Each row is a point on a tangle of strands that fork, close into loops and nearly touch. The rows are in no order.
In the rows, 128 means zero.
Points whose rows are less than 179 apart are linked; no others are. Some points are linked to none.
Z_389: [136  94 152 113 118 101  99 112 166 153 133 122 114 152 137 187 108 121
 126 179 148 160 137 107 181 166 152 104  93 158 157 137 147 148 121 106
 131 154 132 180 169 177 180 170 130 158  44 152 129  83 118  71 155 128
  84  85]
Z_713: [160 107 122 114  66  67 163  66 140 186 128 130 128 157 115 135 132 105
 160 122  88 100  94 127 111 122  89 131 115  78 143 128  91 192  36 130
 140 167 125 130 115 123  94 172  93 149 142 101  71  86 153 161 165 144
 109 123]
Z_285: [122 155 100 165 128 134 164  90 134 154 127 119 146 121 142  95 155 142
  98 146 116  76 148 156  97 108 140 149 170 131 113 124 112 152  83 152
 112 146 135 143  78  92 172 132 141 121 136 150 133 148 143 134  93 111
 117 152]
Z_602: [104 155 143 105 155  94 144 135 118 141 126 148 149 118 143  47 130 152
 166 168 130 149 158 110 118 139  74 119 107 147 111 144 149 151 153 121
 113 120 134 131 133 127 121 175 131 114 136  84 107 137 123 126 129 104
 184 156]
Z_642: [146 143  81 134  77  99 115  82 175 133 131 112 146 141 140 194 107 150
 112 189 139 179 164 132  87 134 151  81 106 127 148 142 159 175 106 129
 141 117 159 170 143 178 188 143 122 175 106 140 153 100 115 147 135  92
  71 136]
Z_646: [119  97 146 126 161 106  77 114 141 143 169 104 117 108 131 141  93 103
 129 180 151 157 136  85 210 150 148 109  76 134 181 122 143 166 150  97
 121 144 109 155 173 175 150 159 153 169  51 124  93  78 122  73 172 130
 114  72]
Z_655: [ 90 134 123 152 159 164  90  81 147 119 154  72 138  88 185 111 141 109
 138 128 117 176 136 178 104  95 169 112 123  71 154 144 137 116 118 104
  45 125 139 181  98 163 169  74 126 165 151 141 109 125  93  86  93 138
  82 135]
Z_140: [ 99 108 110 189 159 134 164 195 108 102 116 102 118 109 100 101 124 126
 139 140 178 138 157 123 157 115 133 149 131 140 166  99 150  96 205 118
 152  48 133 126 100 118 129 111 211  97 126 122 174 139 104 144 125  99
 190 143]
Z_916: [177  99 121 142 138 186  70  98 117  84  96  96 105 126 114 148  74 117
 104  94 142 147 120  95 150  80 162 104 103 128 157 132  90 127 174 148
 127 144 162  87 154  96 127 110 100 107 176 117 121 113 124 103 143 135
 156  94]
Z_863: [119 130  79 106 135 116  56  76 126 156 192  90 162  95 139 156 104 132
 128 113 129 147 126 128 119  94 158  86 111 106 116 158 157 183  94 143
  93 143 104 150 139 145 141 111  50 182 128 117  98 147 135 104  96 152
  85 129]
Z_244: [ 98 118 121 128 165 149  79 118 140 111 131 117 126 116 128 132 133 175
 119 132 127 118  98 180 120 132 177 161 181 127 104 132 138  92 120 155
  69 107 111 153 128 142 165 110 115 153 114 170 153 160 123  76  90 110
  73 140]
Z_962: [126 161 139 127 108 159 132 178  63 142 114 165 119  92 105 103 127 157
 177 139 152 102 150  45 147  96  85 102  97 165 110 125 150 138 163 163
 180 144 129  90 137 103 104 121 126  58 156 106  98 161 178 206 156 131
 192 150]
Z_537: [134  78  80 124 186 146  81 151 143  80 125 115 109 151  93 191 112 156
 135  76 128 148 102 140 150 112 171  99 109 142 130 150 183 116 171 163
 144  83 152 131 140 164 147 101 118 145 108 145 198 123 134 108 122 114
  75 116]
Z_273: [185  97 142 105  91 134 183 141 154 137 116 113 122 166 130 187 117  77
  77  66 132 128 139 162 142 170 135 121 154 135 143  95  97 110  83  80
 149 127 151 131 111  94 127 136 157 117 126 154 166 105 102 136 151 177
 109 101]
Z_994: [112 181 178 123 114 186 148 190  52 103 124 199 122  85  95 155 146 143
 161 170 130  76 145  58 165 145 100 122  88 147  70 142  98  97 136 126
 182 150  89  95 145 116 103 147  74  74 140 135 100 192 153 131 123 144
 143 153]
Z_849: [143  83 138 158 177 138 112 138 159 101 118  63  95 141 119 155 111  98
  85  99 130 189 113 141 173 134 158 124 116 103 183 112 126 107 180  92
 131 108 130 134 150 143 131 100 182 141  90 122 164  76  97  96 157 139
 118  55]
Z_842: [ 81 150 118 143 166  83 118 146 105 167 138 170 145 135 168  97 177 190
 180 109 110  99  88 126 139  88  69 166 160 131  95 154 201 109 118 208
 121 147 118  94  93 113 133  74 128 105 115 114 116 196 189 155  96 123
 155 175]
Z_930: [156 125 101 118 115 183 106 135  99  81  76 131 121 128  95 142 115 172
 126 161 153  99 123  91 120 104 146  89 104 156 107 138 112 150 166 151
 133 113 156 113 172 132 125 164 103 112 120 119 114 158 142 118 113 123
 108 159]
Z_685: [142 141 160 124 167 142 105 142 102 146 147 153 112 107 120  66 118 114
 163 110 129 129 117  76 158 102 102 122 106 142 125 135 102 149 152 140
 146 167 127  98 132  98 107 117  97  99 163 100  96 107 149 138 137 132
 189  96]
Z_895: [ 98 123 141 110 182 108  81 138 109 145 166 123 119  86 103  88  94 121
 141 180 161 139 135  86 188 144 141 119  88 145 166 126 133 175 170 118
 124 145  93 139 180 154 132 161 129 160  79 101  93  98 129  89 146 108
 145  88]
Z_756: [148 145 100 148 107 128 106  83 168 126 113 104 128 160 151 134 118 118
 119 157 135 205 148 120 108 107 144  79  94 124 169 123 131 143 119 112
 124 121 187 158 139 165 160 127 148 133 134 123 144  90  93 162 120 109
  98 129]
Z_769: [138 185  64 142  55 108 117 109 117  87  99 144 163 102 111  96 147 175
  98 190 138  69 136 105  70  63  97 105 123 143 129 151 149 157 141 175
 112  90 138  90 174 149 130 143 134 131 138 104  90 136 133 184 114 111
 104 203]
Z_653: [132  64 146  87 134 111  69  78 128 156 166  78 107 131 153 137 117 102
 151  87 123 178  97 139 159 132 156 121  89  83 164 122 138 147  89  87
  93 148 120 171 173 148 126 117 110 193 125 127  89  90 127  50 140 180
  86  72]
Z_814: [125 161 131 108  96 120 146  78 150 124 115 118 139 123 142 111 113 151
  96 163 143 143 142 167  58 151 138 136 142 107 116 158  89 162 103 105
 101 120 138 142 146 137 167 151 106 174 120 141 124 122 123  91 114  89
 110 138]
Z_286: [172 110 163  88  58 136 194 127 114 149 119 162  91 109 107 144  75 120
 122  80 121  92 157 121 108 164  70 151 124 146  90 155  85  97 142  99
 161 134  87 102 116  70  56 144 100  50 146 150 125 157 140 171 174 150
 196 107]
Z_174: [179 108 150 111  80 126 174 103 117 158 123 145 108 100 113 106  88 111
 130  97 132 129 150 125 115 124  70 141 123 165 107 168  90  99 140 111
 136 151 108 110  89  66  83 122 114  23 159 139 113 154 141 189 159 129
 226 104]
Z_950: [140 109 150  80 136 140 137  90 144 133 138  98 101 123 168 104 124 101
 100  66 137 155 150 174  73 143 159 138 140 117 163 125  73 141 117  82
  77 150 127 144 134  85 122  95 158 136 164 108 127 100 101  46 132 134
 145  87]
Z_632: [126 183  96 130  96  84  83 119 155 129  96 166 185 135 113 132 162 145
 146 226  92 141 120  99 117 128 159 103 140 166 118 102 186 110 137 178
 118 130 138 161 148 216 161 131 129 147 111 114 121 127 137 155 120 108
  65 186]
Z_141: [110 121 101 186 167 142 126 142 126 120 144  83 117  98 136  69 113 133
 106 122 178 139 171 142 133  91 158 146 137 134 165 132 145 137 171 123
 122 105 138 134  97 107 158 104 187 129 137 133 153 117  99 128 103  94
 170 130]
Z_4: [126  98 123 119  90 149 172 192 106 103 134 153  94 150 111 186 135 120
  90  90 121  23 107 148  81 167 123 163 170 140  55 113 137  62 151 138
 192 103 121  93  92  61  63 100 115  98 150 141 151 194 153 137 130 169
 110 125]
Z_817: [114 108 163  79 157  63 119 161 126 170 148 145 149 152 135 128 141 130
 145 139 120 117 123 124 162 188 136 157 135 126 120  98 138 172  85 107
 122 162  82 146 180 138 103 148 112 198  66 140 102 109 133  94 157 162
 125  90]
Z_492: [171 125 159 137 109 156 190 164 147 114  92 132 123 171 127 177 122  89
  72 121 149 131 160 165 126 179 147 115 137 146 133 116  99  96 130  75
 169  95 175 146  96 103 137 138 147  95 114 155 174 125  84 132 124 119
 116 109]
Z_428: [138  80  47 117 176 136 109 111 159  78 119 103 141 149 117 211 120 139
 126  77 103 142 107 140 131 107 163  91 133 121 141 158 156 128 110 166
 137 109 154 137 133 143 134 117 113 170 115 138 201 128 118 125 121 120
  46 142]
Z_475: [138 113 114  93 116 160 120 150 112 101  92 149  96 158 123 156 124 162
 121  81 128  79  78 103  77 129 123 113 153 112 102 135  73 137  95 145
 155 159 121  49 182 107  61 122 103 128 146 127 142 140 160 131 147 162
 106 111]
Z_293: [120 142 105 176  90 108 167 128 175 123 110 122 142 147 115 146 133 139
 126 157 142 168 141 157  98 141 141 167 150 133 149 105 155 134 112 137
 164  93 150 150  96 152 186 114 171 142 135 173 198  84 117 194 132  52
 121 144]
Z_633: [162 122 162 162 115 160 178 198 126  86 122 133 106 135 107 171 122  84
  84 116 135 150 169 141 167 182 138 123 111 141 123 113 122  45 182  77
 172  74 143 145  93 107 110 133 149  80 132 130 156 156  69 151 129 128
 154 108]
Z_927: [135 135  74 126 121 119  81  99 141 149 159 105 121 113 125 117  93 146
 119 114 140 134 129  97 111 101 148 105 124 127 117 133 148 188 108 156
 132 138 122 126 147 134 132 135  94 161 139 125 125 121 138 156 102 114
 117 136]
Z_978: [111 131 174  85 148 134 109 160 108 148 138 158 115 151 144 114 154 137
 150  84 104 130  77 142 120 168 117 153 163 107  99  99 113 121  88 126
 117 164  84  99 137 126  84 125 118 128 151 129 123 141 168 112 127 156
 144 121]
Z_24: [124 206  87 133 103 116 119  90 118 129  99 157 165 123 130  70 159 141
 128 195 107  88 123 117  91  88 111 114 128 143  96 136 115 133 129 153
  87 122 138 117 141 154 134 143 118 117 124 128  78 149 141 141 102 121
 112 196]
Z_219: [175 122 111 122  84 132 158  92 111 140  99 132 121 131 123  97 112 109
 137 113 134 120 127 113 104  83  67 118 109 147 132 163  89 127 130 140
 117 151 132  93  96  87  82 124 116  23 166 124 106 149 141 206 144 129
 209 145]
Z_239: [105 119 178  83 146 137 144 139 122 157 155 144 113 115 158  82 165 145
 148  86 111 100  94 174 116 159  91 165 178 136  96 127 127  87 113 129
  79 158  84 112  80 106 101 136 138  90 144 113 113 172 151  90 124 138
 165 124]
Z_582: [ 94 171 119 143 152 117  86 149 134 102  89 161 175 108 133 119 158 158
 160 202 122 141 116 129 144 126 146 135 151 161 115 110 176  73 158 178
 105  93 140 152 146 187 166 132 138 136 113 144 162 147 124 127  79  95
  79 195]
Z_39: [118 135  95 143 144 152 153 143  96  82 101 125 136 149 161 121 138 136
 167 120 134 125 133 109 133  99  76 139 125 143 127 118 191 104 188 169
 131  68 154 103 105  99 114 120 171  68 152 113 149 152 132 177 122 128
 180 203]
Z_129: [ 90 182  77 157 139  61 153 115 149 148 147 124 185 106 185  81 143 159
 151 149 132 152 190 146  70  99  96 140 143 120 136 150 180 148 125 149
 109  90 138 148  96 138 161 112 153 160 149  98 155 145 109 164  95  92
 143 182]
Z_304: [141 138 148 157 112 148 182 156 171 109  86 135 127 164 123 162 136 119
  93 131 163 146 139 176 107 161 156 141 148 144 146 123 129 111 127 104
 161 100 175 164  96 133 178 127 164 115 103 176 200 105 104 142 124  74
 102 114]
Z_442: [123 122 190 120 197 126 118 153 107 134 175 147 139  84 120  47 135  97
 161 102 129 119 105 101 171 125 104 129 121 133 132 148  92 135 147 118
 115 172 115 109 122 111 121 111  99 133 124 105  80 107 148  76 138 134
 170  69]
Z_833: [131 127 125 139  84 151 126 185  82 167 119 153 129 106  73 114 115 141
 162 159 153 111 154  62 161 128 111 118 111 178 124  91 166 129 155 152
 181 136 109 111 124 126 116 141 147  66 137 134 117 142 159 223 147 117
 190 154]
Z_246: [ 88 121 141 115 152 113 145 107 131 153 148 119 136 102 180  63 185 155
 155 106 104 100 106 198  94 143 118 170 192 121 111 125 140 107  81 125
  39 139 103 154  81 107 134 108 142 123 169 112 112 160 131  89  99 116
 138 142]
Z_718: [ 77 169  97 172 161 111 128 116 156 125 148 112 152 107 174 111 136 142
 151 146 159 185 180 163  88 108 120 142 135  89 163 136 169 139 143 119
 105  67 132 165 120 162 150  94 164 178 136 113 176 134  91 143  93  91
 126 170]
Z_512: [157 107 107 112 101  88 180 107 140 143 116 125 164 173 140 163 135 119
 137 114  81 113 110 139 107 163 101 131 146 102 125 122 119 175  62 136
 142 161 120 109 101 114 107 181 121 134 127 122 122 125 150 173 158 144
 140 139]
Z_434: [134 108 112 156 118  99 113 152 136 192 157 114 118 147 114 117 123 111
 134 103 119 135 121  98 162 130 126 155 139 130 134  79 157 173  89 138
 170 166 102 131 120 122 123 130 148 125 120 157 143  94 156 205 130 134
 156  99]
Z_300: [125  95 168 128 168 128 149 159 158 109 117  86 114 135 119 187 135  72
  67 112 140 152 116 160 201 141 172 121 119 107 174 134 132  82 167  61
 115 129 125 155 146 163 138 101 191 155  22 136 149  82 112  39 183 176
  88  50]
Z_474: [115 168  86 110 109  66 158 111 121 141 128 134 168 113 166  62 138 170
 157 156 131 130 158 120  85 106  67 131 123 147 105 163 183 164 140 163
 113 119 152 123 104 115 135 148 129 113 145  83 119 147 135 166 115  95
 168 178]
Z_74: [ 92 100 101 157 169 131 165 157 117  82 109 144 132 163 117 137 154 136
 175 126 137  76 130 134 129 114 106 175 142 151 118 106 168  89 175 174
 173  26 151 104  95  98 113 113 160  91 150 138 186 186 130 142  99 117
 136 197]
Z_690: [ 85 141 148 100 158 106 104 150 103 141 145 145 123  88 120  56 116 149
 166 177 146 150 142  98 147 146 115 131 106 158 125 129 135 145 162 115
 113 124 103 129 169 148 116 179 121 142 114  96 106 106 115  95 122  97
 160 125]
Z_352: [143 162 180 133 114 190 119 130 148 111  90 149  98 147 114 134 149 110
 110 133 113 151  80 135 149 138 127 107 137 148 112 105  85  73 126 119
 103 138 138 123 131 151 121 153 122  70 141 134 132 124 105 139 108 116
 109 139]
Z_275: [103  85 116 151 146 133 187 166 124  94 120 142 117 160 121 161 159 125
 123 122 120  53 125 166  97 153 120 179 156 145  75 105 151  67 168 144
 188  52 136 115  88  64  88 119 138  87 144 134 175 206 133 114  99 138
 123 164]
Z_803: [138 158  91 140  35  61 118  40 167 150 152 102 159 115 119 198 111 142
 102 210 132 151 139 124  78 123 148  93 104 105 128 142 139 191  94 135
 139 125 124 152 154 189 178 143  84 194 113 125  96  98 131 149 143  96
  55 125]
Z_29: [101 158 150 152 133 114  59  69 138 151 162 110 121 114 143  56 138  82
 139 138 104 182 121 114 155  80 145 120  84  96 148 105 127 124 152 113
  93 142 148 172 113 161 120 102 123 146 159 107  62  77 102 102 107 135
 138 121]
Z_529: [ 93 135 118 173 177 119 102 134 161 109 146  94 143 114 145 123 126 125
 145 171 135 190 153 153 134 115 154 120 120  91 160 136 170 135 153 105
  98  82 121 166 139 202 164 109 176 169  91 112 168 115  96 121 111 107
  94 128]
Z_881: [120 135  84 113 116 139 205 104 131  87 100  98 150 157 160 157 140 135
  79 102 138  99 156 187  32 151 137 160 170  81 140 143  96 146  76 123
 133 130 158 130  95  88 147 110 152 179 134 137 163 143 113 110 136  81
 102 146]
Z_195: [199 109 159  85  39 121 179 138 149 140 137 155 105 146 103 201  95  88
  83  58 128  85 144 130 163 173 111 141 154 139 115 110  75  87  85  81
 172 140 120 102 132  94  91 135 127 127 145 156 140 117 113 157 196 207
 108  97]
Z_919: [103 165 180 123 155 122 107 169  78 153 158 178 112  90 121  48 149 143
 191 128 137 128 115  58 154  87  75 115  98 154 118 152 145 125 164 168
 151 166 137  84 112 123 124 102 108  90 143  94  89 135 171 156 133 121
 205 121]
Z_773: [103 131 133 116 160 123 127 169 110 123 123 159 131 165 131 152 154 172
 155  95  96  95  76 141 101 155 109 167 178 101  77 113 147 111  93 169
 148 143  94  75 127 118 102 101 129 133 139 141 156 173 186 144 118 134
 133 148]
Z_659: [154  97 105 101 117  91 136  94 143 134 109 114 168 155 140 171 128 134
 128 131 102 114 105 142 114 161 149 124 150 101 117 117 114 173  52 134
 121 156 134 118 163 132 139 170  96 194 115 129 122 115 132 110 142 156
  73 127]
Z_173: [141 105 132 167 170 145 140 130 128 109 125  81 127 130 144  87 114 102
  90  93 137 154 155 153 128 114 139 143 137 115 166 117 106 118 161 106
 113 125 144 111  92  83 126  99 171  87 164 106 142 115 100 122 129 121
 199  94]
Z_432: [ 89 198 132 147 127 143 129 116 105 141 101 160 141 119 143  81 169 135
 136 190 106  88 116 113 140  93  97 137 148 157  85 122 142  74 153 163
  93 127 130 114 104 137 143 150 132  73 138 134  96 177 131 139  93 126
 151 204]
Z_220: [136 113 128  83 144 142 128 113 131 120 112 128 125 153 136 145  93 142
  98 145 143 153 150 153  97 159 161 113 121 131 116 145 106 148 141  97
 108 115 149 146 155 130 153 173 128 154  93 146 140 117 103  62 127 126
 110 112]
Z_563: [103 146  82 172  90 107 104 119 165 139 136 119 125 127 114 118 129 144
 138 147 131 167 139 129 123 102 138 149 149 156 149  92 183 134 137 163
 148  76 140 140 115 155 165 117 178 142 147 155 182  88 125 199 102  83
 116 171]
Z_225: [ 87 153 166 165 161 140  87 113 131 140 150 109 111  99 143  41 150  92
 124 135 120 171 115 130 166  93 138 145 122 113 154 115 125  98 159 118
  77 146 117 137  99 148 135 121 141 119 148 110  92  99 105 105  99 122
 168 124]
Z_398: [118 143 179  98 124  96 116 139 121 177 133 176 141 160 129 131 143 123
 162 143 100 129  92 117 147 180 111 152 143 108  96  97 119 137  65 125
 141 182  90 127 152 154 112 157  89 145 122 142 104 119 170 140 138 144
 127 119]
Z_90: [134 118 155 181 136 160 166 203 102  96 117 131 115 123  93 132 132 104
 121 141 151 147 148 130 168 148 135 143 117 148 139  96 146  70 198 110
 166  62 120 128  97 113 114 139 170  75 126 120 158 156  93 154 121 126
 187 139]
Z_610: [122 103 169  60 175 140  99 140 108 145 162 141 109 102 122  92 101 115
 130  91 145 102 113 128 150 136 142 148 131 155 122 140  84 140 140 101
 100 159  97 134 167 106 108 126 111 158 103 139  96  93 151  39 142 163
 141  75]
Z_714: [ 70 131 126 154 194 144 109 105 137 131 151  94 143  87 187  72 173 130
 151 120 117 127 125 189 114 115 148 150 174  96 135 136 143  99 105 107
  30 123 121 164  89 134 150  88 150 154 166 126 117 150  93  87  95 129
 114 148]
Z_924: [ 82 138 116 170 156 116 100 103 164 116 107 139 144 109 112 147 138 179
 131 171 131 117 114 180 120 127 164 166 181 139 112 130 157  77 138 176
  94  82 129 159 127 157 191 108 124 153 121 167 175 157 127 103  83  79
  55 180]
Z_346: [157 135 157 111 134 116 191  88 134 171 140 130 145 136 150  73 132  83
 147 120 101 132 151 149 109 130  94 117 113 120 130 152  75 160  87  92
 102 165 148 153  87 104 133 145 121  99 140 106  97 115 133 121 119 134
 165 125]
Z_85: [126 180 103 118  97  74  60  87 135 151 115 147 177 143 118 125 152 124
 153 217 100 153 115 101 114 126 157  95 114 133 108 111 147 137 111 146
 106 133 144 163 151 218 134 135  87 166 115 129  83 125 133 139 119 132
  62 167]
Z_532: [ 93 181 164 155 144 187 132 162  99 118 140 161 124 116 133 110 158 115
 137 148 120 107 122 103 177 119  99 138 129 148 105 117 141  50 163 152
 126 136 112 108  88 134 119 148 131  62 141 125 111 187 120 137  93 134
 167 170]
Z_672: [136  93 128  89 141 112 113 135 147 128 114 121 117 172 124 183  93 149
  99 132 139 155 137 151 145 161 167 111 111 145 126 147 153 130 146 108
 116 123 138 160 162 152 174 153 135 162  58 154 153  94 111  62 155 138
  85  93]
Z_507: [143 116 131  79  93 165 156 177 101  95 112 163 102 156 115 185 140 139
 100  75 117  35  87 127  79 163 122 133 178 116  68 118  79  87 110 139
 161 149 120  64 135  97  63 110 114 114 147 131 139 170 166 111 145 188
  95 111]
Z_237: [150 143  76 143  51 151 120 124 123  60  76 135 135 104  75 140 136 186
 105 186 157  88 127 111  81  85 126  89 119 153 133 149 145 155 159 169
 129  80 152 108 178 152 149 157 127 121 120 110 130 132 139 169 123  85
  80 188]
Z_622: [ 93 142 124 140 158  95 124 175 110 153 133 157 146 137 133 103 149 188
 169 122 106  95 108 120 131 129 103 170 170 132  84 117 170 127 110 182
 149 150  95  93 123 113 127 113 126 120 118 121 136 176 185 151 102 116
 155 155]
Z_132: [132  95 136 139 177 171  77 198 113 101 128 126  92 147  92 170 117 143
 115 101 147 133  93 110 178 133 173 114 116 134 122 114 150 110 180 140
 167 111 134 115 158 139 136 116 135 135  94 139 158 131 133 106 127 136
 112  86]
Z_786: [102 112  60 125 140 130 183 104 141  86 120  92 149 156 160 139 136 128
 116  80 124 153 152 164  43 127 117 131 152  93 156 140 120 140  84 129
 120 115 152 131  89  82 120 102 150 156 154 134 182 127  86 149 126  83
 139 171]
Z_258: [148 169 169 142  72 167 145 181 100 111  94 199 112 125  77 177 149 150
 135 167 124  61 111  74 143 154  97 103 125 119  89 141  75 113 104 128
 193 146  97  77 166 143 101 148  74  87 117 151 122 169 160 173 138 146
 105 132]
Z_486: [128  99 110  87 131 104  53  76 121 181 196 104 126 109 132 154  87 127
 152 114 131 156 125 120 153 111 147 104  84 106 132 155 151 190  87 120
 106 144 108 165 169 151 136 119  54 190 116 137  86 114 147  74 126 156
  88  93]
Z_981: [185 121 166  92  34 136 199 147 134 136 109 172  91 139  93 183  78 109
  95  95 125  69 144 103 132 180  93 141 135 142  94 127  57  93 123  92
 172 121 102  95 141  87  63 149  96 103 138 156 131 127 120 165 199 173
 129 104]
Z_124: [ 86 188 175 145 133 180 140 188  55 119 157 183 116  83 107 141 148 128
 148 155 133  91 148  77 194 137  94 139 101 144  94 137 137  64 158 148
 168 150  79 101  95 124 113 143  99  70 128 124  96 204 140 136  99 129
 179 154]
Z_546: [130 101 157  91 124  66 130  90 148 189 167 132 116 131 140 106 119 127
 142 124 122 135 138 125 147 144 124 154 107 122 140 109 124 195  77  98
 129 145 110 176 164 107 117 159 114 195 108 127  91  61 124 102 148 140
 124  87]
Z_332: [117 129 184 137 175 181  93 200  78 114 148 153 106 121  89 156 117 123
 128 118 150 126 114  80 193 150 153 116 113 124 127 106 109 112 168 121
 181 143 111  84 160 133 119 118 109 129 111 139 117 135 139 104 135 151
 147  84]
Z_423: [140 140  86 132 102 146 167 118  94 103  82 120 128 136 157 108 127 142
 144 116 146 134 122 116 105  83  74 128 118 150 123 143 166 114 168 164
 117 120 153 102 100  82 103 121 151  35 156 113 124 156 125 197 137 119
 213 192]
Z_295: [127  78 139  86 164 142  75 127 113 137 167  91  98 117 135 132  99 116
 104  68 133 138 111 144 154 127 174 138 125 110 143 138 129 142 132 114
  92 144  96 133 160 129 133  98 130 182 108 135 113 106 145  35 141 175
 113  67]
Z_823: [159 113 142  81 115 118 157  78 146 147 152 120 117 106 151  82 130 115
 125  88 124 109 136 155  87 128 138 143 142 130 126 146  74 175  74 103
  87 162 129 147 120  73 123 134 124 135 159 112 117  98 136  86 117 125
 137 111]
Z_242: [143 111 161 128 159 136 156 119 144 129 132  86 114 129 177  89 141  85
 107  58 114 162 159 180 101 140 134 150 156  97 179 123  92 113 126  82
  87 150 125 127  84  75 116  79 188  89 172  94 121 122  99  99 136 126
 185  95]
Z_34: [104  83 155  82 158 106 149 183 140 115 105 128 113 169 114 201 124 119
  71 115 142 125 135 193 157 158 178 107 114 146 138 159 149  74 187  80
  96 109 151 182 142 162 160 112 159 161  15 152 159 100 110  29 172 161
  77  76]
Z_681: [132 111 115 151 168 172  80  67 151  81 129  67 150 118 164 128  94  97
 112  93 120 189 128 144 124  87 160  88 104  78 175 150 128 120 153 115
  77 143 163 132 110 137 162  89 122 146 159 114 115 102  93  73 122 145
 114 111]
Z_215: [150  85  80 118 157 163  86  83 127  88 142  67 123 118 155 147  87 101
  92  62 126 161 128 120 118  78 163 101 118 114 166 149 112 149 121 132
 108 157 150 109 130  99 122 105 115 147 170 107 130 114 107  90 121 147
 127 111]
Z_668: [191 148 147 159  54 177 154 170 105 111  88 182 100 135  63 178 136 130
 134 148 135  81 112  73 154 122  77  82  94 134 128 138  65 118 118 122
 178 125 119  80 157 140  85 147  94  68 140 137 123 154 135 212 154 153
 122 138]
Z_260: [152  85  80  97 130 132 128 113 151  96 100 109 129 173 133 184 124 137
 106  79 101 144  94 130 102 139 131 101 139 127 140 123 118 144  86 135
 136 133 162 109 153 131 114 143 113 162 122 124 168 113 107 128 141 132
  77 127]
Z_256: [144 149 113 141  54 106 141  73 155 117  98 129 131 118 103 123 116 136
  90 177 120 100 112 140  76 113 115 131 130 104 128 161  68 181  94 126
 125 124 126  99 161 149 140 169 108 153 130 127  92  84 137 150 135  98
  92 139]
Z_320: [148 130 183 176 134 183 114 208  72  90 137 147 109 100  77 167 121 105
 107 113 146 122 137  67 206 156 147 114  85 128 134  98 111  90 191 120
 214 126 115  86 137 104 108 105  98 111 147 124 113 157 112 129 153 156
 174  76]
Z_368: [119 127 116 160 165 119 111 117 194 106 116 109 140 143 170 163 134 125
 155 145 124 217 148 158 122 127 146  78  99 114 173 150 172 134 140 101
 124 110 172 183 131 204 164 100 158 158  99 118 183  89  78 134 120  97
  64 108]
Z_878: [167 102 162 121 101 101 123 105 138 194 142 123  86 127 121  92  97  91
 131  80 119 144 122 109 163 122 120 162 121 135 147  94  98 154  85 108
 149 177 106 146 134  80 101 119 123 110 148 144 123  77 153 165 141 148
 170  70]
Z_255: [ 88 134 172 147 181 114  91 129 118 115 174 102 134  64 122  20 154 100
 145 117 126 137  84 127 185 111 127 146 129 114 162 140 105 124 147 116
  76 159 101 119 116 140 122  99 111 149 121  95  75 104 134  61 128 125
 164  74]
Z_101: [150 133  95 155  39  62 116  66 160 128 130 121 143 109  92 160 113 132
  88 199 115 105 111 128  86  93 127 124 104 101 144 173  86 189 102 142
 145 121 109 107 177 188 164 164  90 191 110 124  63  69 135 154 155 105
  52 131]
Z_100: [104 158 122 123 107  98  82  63 136 172 153 111 146 135 142 100 149  98
 155 160  97 173 129 128 126  94 168 106  96 105 122 112 128 142 102 111
  95 133 143 196 117 190 124 120  96 169 131 132  69 101 112 105  93 145
  84 134]
Z_750: [134 123 145 115 163 164 170 183  99 101 146 140 141 167 142 169 143 126
 133 102  97 105 140 144 149 172  88 125 126 117  77 132 147  73 160 103
 154 111 104  96 105 120  80 141 131  96 124 116 128 213 135 122 122 175
 161 128]
Z_427: [107 120  71 138 141 113 169  85 137 123 135 103 156 130 166 110 162 134
 125  91  95 115 134 159  77  93 102 140 158 111 130 144 151 147  72 158
 102 139 128 134  60  75 129 114 152 122 158 118 151 147 128 161 113 108
 149 171]
Z_221: [166 101 133 107 102  66 139  69 150 211 149 122 103 147 128 112 106  99
 158 124 115 143 128 103 133 129  98 138  94 120 153  99  99 193  64 107
 151 160 138 161 141 106 100 155 104 155 144 122  91  66 136 155 156 143
 132  96]
Z_768: [140 119 109 146  86 131 114 165 129 162 124 139 126 141  89 135 107 126
 137 148 141 122 132  90 154 135 135 127 132 164 127  75 153 153 122 145
 179 145 109 122 128 133 129 150 149 103 127 161 138 112 153 220 142 118
 152 128]
Z_847: [174 139 140 139 105 201 126 155 100 110  84 154 110 128  86 157 120 124
 135 152 147 124 126  60 160 114 129  76  93 163 131 105  93 125 161 141
 161 119 162 101 161 133 112 159 115  82 141 116 116 137 131 174 137 145
 132 140]
Z_940: [122 111 120 128 158 115 188 131 130 125 122 106 167 136 154 131 145 134
  91 117 137  70 168 190  86 153 155 173 179 104 121 123 129 142  98 126
 131 124 135 158  90  77 165 121 165 163 115 151 167 145 129  94 105 126
 106 133]

A piece is all that can be reached along the links. How many separate loops has the piece of each point below (a circle has one, a figure eight two, a Y none), and how many tips (points with one link)?
Z_714 | loops 0, tips 5
Z_432 | loops 1, tips 0
Z_814 | loops 1, tips 1
Z_90 | loops 0, tips 3
Z_940 | loops 1, tips 0

A fork is a point with three links, a tip a point with one. Leave the first point through the second and follow the links. Name the first fork or tip that comes.
Z_29 / Z_100 | Z_244
Z_474 / Z_602 | Z_672
Z_275 / Z_74 | Z_492
Z_537 / Z_428 | Z_221
Z_239 / Z_246 | Z_916

How many points has the smallest loop of links through each point below? Write - if it is on no loop.
Z_803 | 18
Z_769 | 11
Z_940 | 5
Z_919 | -
